Each scene shows the same named points in several views. A view is turned or mirrored, and shifted as a whole, has a little noise and may leave points out.

Scene 1
View 1
roreg: 8 10 -8 -7 -2 9 17 -19 -12 20 21 -9
pum: -17 -6 1 8 -14 10 17 -25 -3 -2 -1 -14
gepo: -5 10 -4 10 -5 4 31 -24 -7 5 16 -7
tifa: -22 -39 10 5 -25 22 -18 -18 -3 -1 -30 -28
Futo: 11 -17 -24 -6 -33 41 -14 -19 -43 5 26 -18
nedek: -21 0 2 18 -13 1 26 -30 4 -5 -2 -9
Fodub: 2 4 -14 2 -14 14 18 -20 -19 6 20 -9
domit: -26 2 -16 27 -30 12 39 -33 -18 -25 12 -7
lor: 31 -8 -10 -29 -5 27 -22 -5 -26 37 21 -20
kun: -10 -16 -7 5 -22 22 3 -18 -16 -2 -1 -21
fulo: -18 2 -14 23 -25 11 38 -34 -19 -20 16 -7
lekem: 45 -16 -19 -40 -8 39 -40 0 -40 47 27 -24
zat: 7 -29 -17 -11 -33 41 -23 -17 -40 7 11 -22
benad: -1 8 -5 2 -2 6 19 -21 -4 11 15 -11
repok: -6 11 8 2 9 -4 25 -20 10 16 4 -12
ros: -7 -3 16 -3 11 -4 6 -11 17 23 -13 -17
View 2
pum: 2 -3 -10 -15 -25 5 24 -5 -2 26 -13 -22
zat: 33 9 12 -18 -37 -31 10 9 34 2 -38 -21
benad: -3 0 -6 -14 -7 11 19 -8 14 8 0 -12
Futo: 18 2 15 -17 -30 -31 13 16 39 -8 -30 -24
roreg: 1 6 -3 -11 -2 8 16 -8 26 1 5 -11
gepo: -13 -4 -6 -12 -12 10 22 -3 9 11 -3 -20
nedek: -5 -7 -16 -13 -24 18 25 -10 -15 30 -10 -22
lekem: 51 26 20 -17 -10 -35 -2 -7 76 -26 -18 -2
fulo: -30 -18 -4 -15 -27 6 31 14 -9 19 -20 -32
ros: 28 15 -23 -12 -10 20 18 -34 5 32 2 -4
tifa: 49 9 -13 -19 -43 -12 15 -14 -1 41 -39 -18
Fodub: -3 -3 0 -15 -13 5 18 3 18 2 -9 -19
kun: -3 -4 3 -16 -22 -7 19 6 17 5 -13 -22
lor: 38 22 8 -15 -5 -17 3 -12 56 -12 -5 -2
View 3
tifa: 30 44 37 5 17 -20 -13 34 -3 -32 4 30
Futo: 19 9 12 -33 -22 -4 2 18 -18 12 11 37
benad: -25 44 -3 -30 3 10 9 17 14 16 12 17
repok: -27 58 1 -12 24 -8 1 21 25 -10 9 4
ros: -16 68 22 -1 30 -4 0 28 24 -17 4 12
lor: 1 42 25 -33 -6 29 19 26 1 25 6 49
pum: -8 37 4 -11 12 -24 -10 19 8 -17 10 5
fulo: -12 15 -20 -15 4 -41 -18 12 0 -18 15 -9
zat: 26 15 23 -23 -18 -7 0 21 -20 7 10 42
domit: -14 12 -22 -17 3 -48 -19 10 2 -19 15 -9
Fodub: -14 30 -5 -26 0 -12 1 15 5 4 12 11
kun: -6 25 -1 -23 -3 -16 -4 19 1 -2 10 14
gepo: -24 35 -6 -20 8 -20 -3 15 13 -3 13 3
lekem: 16 35 35 -40 -19 38 27 28 -10 34 6 66
View 4
pum: -14 2 -14 6 14 -5 -21 -9 -19 12 -7 -1
gepo: -21 -2 -27 4 23 9 -23 2 -11 23 4 -5
kun: -13 -1 -18 4 16 8 -7 1 -9 12 3 -22
ros: -44 4 -19 4 17 -11 -13 5 -43 32 -32 9
repok: -35 1 -28 8 25 -1 -27 5 -25 36 -13 7
fulo: -1 0 -18 6 15 9 -17 -6 -1 3 13 -12
nedek: -15 1 -16 4 20 -4 -31 -16 -19 12 -4 17
zat: -7 2 0 -1 -10 0 28 8 -13 -8 -5 -48
domit: 6 -3 -17 7 22 8 -32 -24 7 1 20 5
roreg: -28 -4 -28 4 20 11 -11 17 -17 30 -1 -18
Futo: -4 0 -7 0 -1 11 25 14 -5 -2 5 -51
lor: -40 0 -18 -1 3 8 28 37 -27 30 -16 -50
tifa: -9 14 27 -2 -18 -31 17 -27 -44 -20 -37 4
Fodub: -16 -5 -26 5 18 12 -13 5 -7 17 4 -20

In a view up to two points have been moved. Name them for each view, in the order of its rows, or write -.
view 1 => kun
view 2 => -
view 3 => benad
view 4 => fulo, tifa
